Each row is a point on a tangle of strands that fork, close into loops and nearly touch. The rows are in no order.
In the rows, 100 means zero.
Two points are linked if the straight distance between their rows is under 119. Some points are linked to none.
<770>: [114  86  45 111  44 108 123 143 105  72  77 178 106  83 103 113 106 105
 102  80 100 123  67  88 147  59 132]
<817>: [108 142  89  93  83 111  75 103 110 112 138  54  87  87  94 128  88  85
  93 109 118  64 104  59 107  79 130]
<886>: [ 62  95  95  95  81 136  91 104  96 121 131  45  81 140 122  62  93 127
 107 123  85 102 104  82  80 106 107]
<226>: [ 76  50  61 123  41  85 137 127  82  85  88  97 127  82 107  80 130  90
  92 115  89 139  46  92 135 107 117]
<883>: [112  74  85  82 140 120 110  72 113 104 103 112 121  65 106  67 117 126
 100 107  65 105 109 137 108 136  72]
<362>: [121 127 108  62 135 124  92  80 133 120  89  84 129 103 114  50  69  98
  82 116  51 121 158 113  90 103 105]
<1049>: [ 98 125  51 122  99  82 104 126 114  58  94 129  61 103  97  59 113  76
 111 100 115 112  97 136  75  85  78]
<284>: [127  97 109 119 122 120 118 120 114  90  83 126  88  81  94 139 138  97
 137 104 117  54  55  90 133 101  87]
<206>: [ 90  93  55  83  89 116 133  99  75 116  79  96 110  85 103  97 114 108
  65  83 114 132 144  70 110 115  84]
<957>: [147  99 100 145 130 100 141  97 114 140 117  93 113  78  95 130 125  77
 115 120  94 126  66  89  92  73  74]
<738>: [101  73  96  68 109 131 135  93  77 106 105 103  93  66 127 123 100  78
  77  87 118  90  64  48 117  64  85]
<207>: [ 85  88 101 118 130 117  65  83  99 126 124 140 120 123 115 129  94 103
 113 118 117 134  49  89  95  88  62]
<698>: [ 98 120  90 136  93  94 102 113  96  74  79 124 118 118  30  78  97 120
 120  78  86 123 107 152 129 120  90]
<576>: [124 100  90  99  89 130 142 108  81 158 129  76  56 127 150 148  79  95
  73  59 130  85 101 113  98  97  82]
<629>: [ 89  53 105 133 107 117 138  71  90 115 118  98 141  86 134 159 124 123
 111  68 118 109  25 105  93  76  75]
<1083>: [ 62  82  86 149  94  65 119 121 120  91 128 105  75  97 122 110 128 102
 108  65  90 110  77 141 122 101  98]
<653>: [135 113  85  81  86  54  45 103 110 109  67  98  53 100 111  79 105 130
  87 120 132  98 185 114  90 111 119]
<766>: [ 81 113 116  98 117 143 106 101 138  50 119 106 119 104  76  98 119  68
 140  82 102 115  56  61  72 123  97]
<168>: [ 84 106 135  87  77 105  66  90 109  58  74  27 112 113  96  77  67  69
 126 114 117  96 115  73  85 131 127]
<153>: [ 98  66  52 118  88 120 132 116  86 119  95  90 119  89 117 105 143  94
 119  96 104 115  92  90 115 122 100]
<194>: [ 88 123 122 107  89 110  85 112 104 108 123  48  97  84  92  91  93 107
 102  88 128  89 104  83 145  69  84]
<309>: [125 131  99  62 147 104 126 120 113 137 119 108 111  90 166  87  80 115
  93  97  52 104 149  92  92  93 107]
<571>: [ 87  95 100 118  47  85 127 101  62 103 129  95  99 102  81  69 118 102
  79 108  97 111  86 118  67  88  77]
<18>: [ 67  82  65  87  77  91  78  97  85  98  85  44  92 131 140  68  76 101
 107 111  96 133 139  97  57 121 120]
<472>: [100  78  90 115 112 101 107 102  84 106 123 152 155  80  93  98  94 104
 131  82  84 157  39 128 137  76  97]
<384>: [133 119  79 103 145  81 116 107  97 132 115 102 114  55 129  92  99 119
 108 104  72 105 123 121 124  91  74]
<982>: [ 83  83  98 115 116  91 108 101 104 136 161  98  68  77  89 103 106 131
 100 116  59 101  93 108  86  79 118]
<178>: [107 100  87  57  96 133 104  81 100  94 123  72 146  65 103  79  82 138
  98 113  65  80 112  99  96 137 111]
<1061>: [111 142 106  84 103 113  66  73 120  99 101  75 121 156  60  74 111 108
  98 136  65  68 128 106  77 139 139]
<651>: [108  90  88 147 121  55 159 107  82 108  98  93  95 117 103 173 118  94
  71  54  97  83  54 126 105  64 107]
<412>: [115 111  94  98 139 158 112  66 114 127 150 113  96 114 115 131  77  99
 103  75 125 128  57  98  95  96  59]
<111>: [ 69  94  87  88  78 108  95  88  83  47  76  98 111 136 112  62  50  92
 125  99 128 148 116  91  43 122 117]
<264>: [ 73 148 119 131  71  95  94 118 106  57  68 107 114  72  72 119  79 116
 137 104 104 112  96  81 114 115  92]
<501>: [125  63  94 101 123 142 119  64 121 132 134  81 124 100 138 157  99  87
  80  80 122  85  43  96  65  91  70]
<590>: [ 96  94 129  78 112 114 104 114  83  79 112  73 118 105  76  73  66 143
 115 124  58  96  97 103  97 173 101]
<781>: [ 78  96 110  90 107 153  55 103 133 124 142  82 108 116  99 144 114 132
 127 112 104  49  79  77  96 108  89]
<135>: [ 64  82 125 112  72  64  92  75  76  75  43 112  78 128  73  64  93 118
 135 137  68 118  94 127  71  74 114]
<414>: [ 84  54 105  99  67  64  72 120  84  70  54  74  89 109  72  84  50  88
 143 145 109 132  87 115 128 117 125]
<468>: [137 117 104  87 105 122 120 102 114 128 119  93 100  76 113 113 132 130
  92  83  77  28 146 108 118 115 125]
<519>: [126 152 110  64 108 128 100  76 133 104 134  99 105  75 115 104  66  89
  69 131 112  87 112  60  98  88 137]
<875>: [ 49 105 107  79  94 125  76  96  82  74  86  86  59 114 100  57  67 137
 126  98  83 103 106  90  99  74 117]
<387>: [148  94  68 103 136  64 141  93  71 114  73 112  82  98 128 162 111  98
  68  36 121  81 103 120  90  49 114]
<648>: [ 94  67 117  83 130  74 104 112 112  78 114 110  83  67  62  86  77  85
  71 122 117 111 120  68  99 117 115]
<568>: [ 81 117 109 116 102  95 109  71  85  79  91 155 114 106  86 114 112  76
  89  70 113 122 121  76  73  84 113]
<1063>: [123 164  84  68 137 127 104  52  99 108 112 111 109 101 119 113  92  75
  56  93 124  86  99  81 103  76  93]
<716>: [112 120 122  67 100  95  81 112  87 109 127 140  68  93 147 123  87  96
  90  67 119  52 128 110  99  93  93]
<417>: [ 36  49 101 133  61  71  83 127 103  63  75  71  95  97  95  92  86 135
 121 116 121 119  97 108 140 112 121]
<37>: [132 152  67  89 136  86  95  81  87 112 116 101  92 127 108  95 124  92
  85  81 136  95 112  76 125  52 131]
<28>: [ 95  52 121  87  91 100  59 115  98 107  49  78 105  86  73 101  82  68
 122 157  94 113  94  83 109 130  84]
<144>: [ 96  84 110 109 102 107  81 102 104  79  82 115 110  83  79  95 137 132
 114 131 134  60  76 100 128 102  75]
<301>: [163 117  82  89 112  61 133  84 100 145  93  91  91 109 143 117 127  78
  50  65  91  80 134 104  55  54 108]
<275>: [110 110 104 118 116  78 156 117  91  79  92 174  94 116  87 123 103  62
  72  80 122 116  71  91  88  82  77]
<760>: [109 115  91  75 127  65  39 110 102 117  81 138  58 120 111 111 103  97
  95  74 122  84 162 100 110  90 111]
<93>: [ 91 115 112  91 101 122 100 106  91 106 122 104 117 111 154 119 111  74
 106  69 101  55  87 101  82 113  61]
<1031>: [ 72  65 101  76 115 112 112 106 102  77 109 120 113  59  56 120  92 109
  89 104 102  99  64  47 113  93 102]
<1058>: [156 112 127 110 134 116 102  91 132 129 129 104  94  89  95  94 114  65
  94 141 110 103  55 109 102 100  41]
<689>: [110  98 135 117 108 108 120  94 119  99 108 142  63  94  83  86 111  83
  70 115 129 117  76  98  88  98  52]
<826>: [ 59  91  73 141  70  49  97 119 102  88  82  76 100  93  87 104 131 122
  92  80 120 118 112 130 143 118  96]
<478>: [111  93 159  73 106  89 113  92 103  91 132 102  92  99  78  57  99  88
  91 103  89 104 127  72  98 101 163]
<663>: [ 92 107 104  73 126  68  41  99  74  84  72 148 116 111 122  94  82  92
 133  92  98 102 135 121 110 104 120]
<187>: [ 98 134 112  96  98 133  61  73 118  62  89  94 110  95  75  66  82  72
 107  95 136  97 109 119  65 100  70]
<34>: [ 82 107  41 131 100  85  99 107  66 143 115 117  76 115  87 144  96 104
  79  71 102 123  87 107  99  50  83]
<310>: [ 72  99 103 106  63 106  99 121 104  74  84 122  83  83 115 121 115  56
 103  65 121  78  96 101  79 117  60]
<9>: [ 98 108 107  78  76  93  63  70  96  49  99  72 117  62  84  82  75  93
 135  86 110  97 124 120  85 110 157]
<485>: [104 114 117  66 117 138  64  86 129 123 123  91 126 133  90  95 116 109
  79 142  75  54  83  92 105 117 120]
<751>: [ 92 144  96  95  85  45  84  79  81  91 112  92  46 121  96  75 114  75
  75  76  73 119 112 134  76 120  97]
<788>: [119 103 114  74 103 106  98 128  80  67  92  77  88 128  75  57  40 106
 134 152  98  98 106 109  71 136  97]
<315>: [115  95  93 103  73  78 135 128  60 147 108 102 102  84 118 136  95 108
  73  70 111 124 152  67  88  97  90]
<964>: [ 70  66 103  85 127 111  63 111  83  91 106 135 125 113 132 107  67 110
 124 121 105 112  94  90 105 125  96]
<54>: [ 61 100 136 100  93 154 123  83 112 123 133  76  83 126 127  73 113 119
  99  97  90 108  64  62  98  85  73]
<560>: [116  89  99 124 147  98 129 157 132  78 107 138 101  93  63 119 108  78
 122  86 102 113  70  83 151 106  95]
<345>: [ 83 100 135 114  84 106 100  98 132 137 149  85  89 104  94  92 104 154
  69 120  79  61 125 128  76 102  92]
<784>: [120 114  75 101 101  85  83  80 102 102  56  98  72  78  83  66 108 113
 100 148  99 119 138 119  96 121 102]
<219>: [119 106  83 111 105  61  68 106  87  91 107 138  63 119  94  76 122  52
 104  95 115 124 117 145  73 119 106]
<532>: [ 75  84 135  96  74  90  94 126  77  95  93  88 104  95  95  94 107 133
  73 101 138  60 124  71 127  90  84]
<654>: [151 114 101  97 108 117 111 101  75 168 103  88  75 148 122 157 121 101
  77  52 112  53 131 111 116  73 122]
<237>: [ 89  95  97 105  91 137 109 118 129  53  48 143 134 108  91  78 124  51
 130  83 104 127  71  75  97 101  88]
<827>: [103  60  86 148 100 103 154  83 119 106  91 123 117  96  71 166 131 103
  81  56 112 114  40 104 105  50  99]
<106>: [ 83 118  80 112  78  95  88 105  93  64  61 134 112 129  66  80 109  46
 120  84  82 143 112  80  61  86 125]
<483>: [107 119 113 118  98 114 107  94 100 127 118  79 135  84  96 118 151 133
 122 101  50  45  97 111 102 130  92]
<596>: [ 90  78  63 132  30  96 106 129  98  84  67  99 152  87  70  86 102 113
 108  96  61 138  62 133 161 102 109]
<134>: [111 111  86 144 130  95 131 132 128 100 125  81 126  79  64 130 106 115
 133 107  84 139  46  70 135  73  92]
<59>: [ 84 121 134  81 111 111  84  85  90  96  99  94  87 105  84  68  94  90
 126 119  64 104  88  64  96  78 133]
<233>: [100 121 118  97  99  66  83  43 102  62  32 110  89 114  85  77  85 101
 119 145 106 114 130 119  62 115 113]
<794>: [ 91  44 119  72  98  84  57  89 108 103  77  73  90 106 102  87  69 108
 104 161  96  79 138 100  98 136 130]
<823>: [ 94 107 114  87 136 135  73 105 128 127 118 102 110  86 136 159  80  97
 107  93  65  57  78  92  85 114  65]
<920>: [ 97 127  86 114  77  80  92 138  90  77  88 124 102  68 137 160  91  71
 114  68 136  86  72 108 130  98  93]
<440>: [158 102 127 102  97 112 153 121  86 128 100  95  76  88 119 138 126  91
 105  58 114  35 113  86 111  95 124]
<330>: [ 79  80 151  98  64 118  93  69  90 100 120 108 101  92  80  65  97 142
  98 107  85  90 105 129  63  97  67]
<89>: [ 89  90  71 140  99  77  85 134 108 105  81  80 149  91  58 110 102  82
 121 122  80 149  78  97 142  91  98]
<893>: [124  85  83 115  97  86 144 143  66 129 146  73 106 112 135 155  92 114
  78  77 116  89  95  85 105 104 109]
<321>: [120  90 117  68  95  91  64  93 132 105  95 111  93  90 129  84  84 126
  63 152 131  76 156 116 104 141 128]
<780>: [ 95 129 124  84  96  86  64  83 127  57  84  34  84 143  78  61  73  85
  94 133  86  61 126 122  63 132 128]
<732>: [120 107  74 116  56  78 141 125 101  95  85 139  78  60 112 137 113  67
  99  68 108  98  57  99 129  63 120]
<583>: [110  98 114  38  92 103  72  94  76 101  57  76 107 138  96  69  58 130
  95 142  64  49 145 115 107 130 115]
<163>: [ 78  91 129 102 115 106  90  67 117  67  91  66  76 103  85  50  54 134
  97 124 112 140 105 136 115 133  76]
<925>: [ 52  43 112 110  65  62  97  84  60  94  83 111  95 124  74  60 120 108
  81 121 101 122  89 108  93  79 104]
<980>: [105  76 117 112 133  96  86  81 117 133 113 102 110 112 108  98 132  72
  77 102 116  93 119 111 115  99 107]
<171>: [108 100 100  89  96 100 102  85 119  95  67  53 104  68  76  45  88 102
  97 101  75 120 157 125  82  95  85]
<107>: [115 145  73  74 101  63  97  72  82 126  86 103  77 125 130  81 138  86
  51  66  55 105 135 101  71  93  88]

A fork is a point with three links, a tip a point with one. Leave the first point through the second and follow the links. Name the first fork or tip that comes.
<468>, <440>: <134>
<1049>, <219>: <760>
<89>, <596>: <483>
<501>, <629>: <1049>
<134>, <560>: <37>

Name the points in between on the shortest way along the links from the first point to the second, in order.
<233>, <629>: <784>, <653>, <760>, <663>, <964>, <207>, <412>, <501>
<788>, <827>: <590>, <178>, <883>, <384>, <309>, <362>, <171>, <784>, <653>, <760>, <663>, <964>, <207>, <412>, <501>, <629>
<532>, <654>: <144>, <284>, <560>, <134>, <89>, <596>, <226>, <153>, <206>, <315>, <893>, <576>
<770>, <107>: <732>, <920>, <310>, <93>, <716>, <760>, <663>, <964>, <207>, <412>, <501>, <629>, <827>, <651>, <387>, <301>
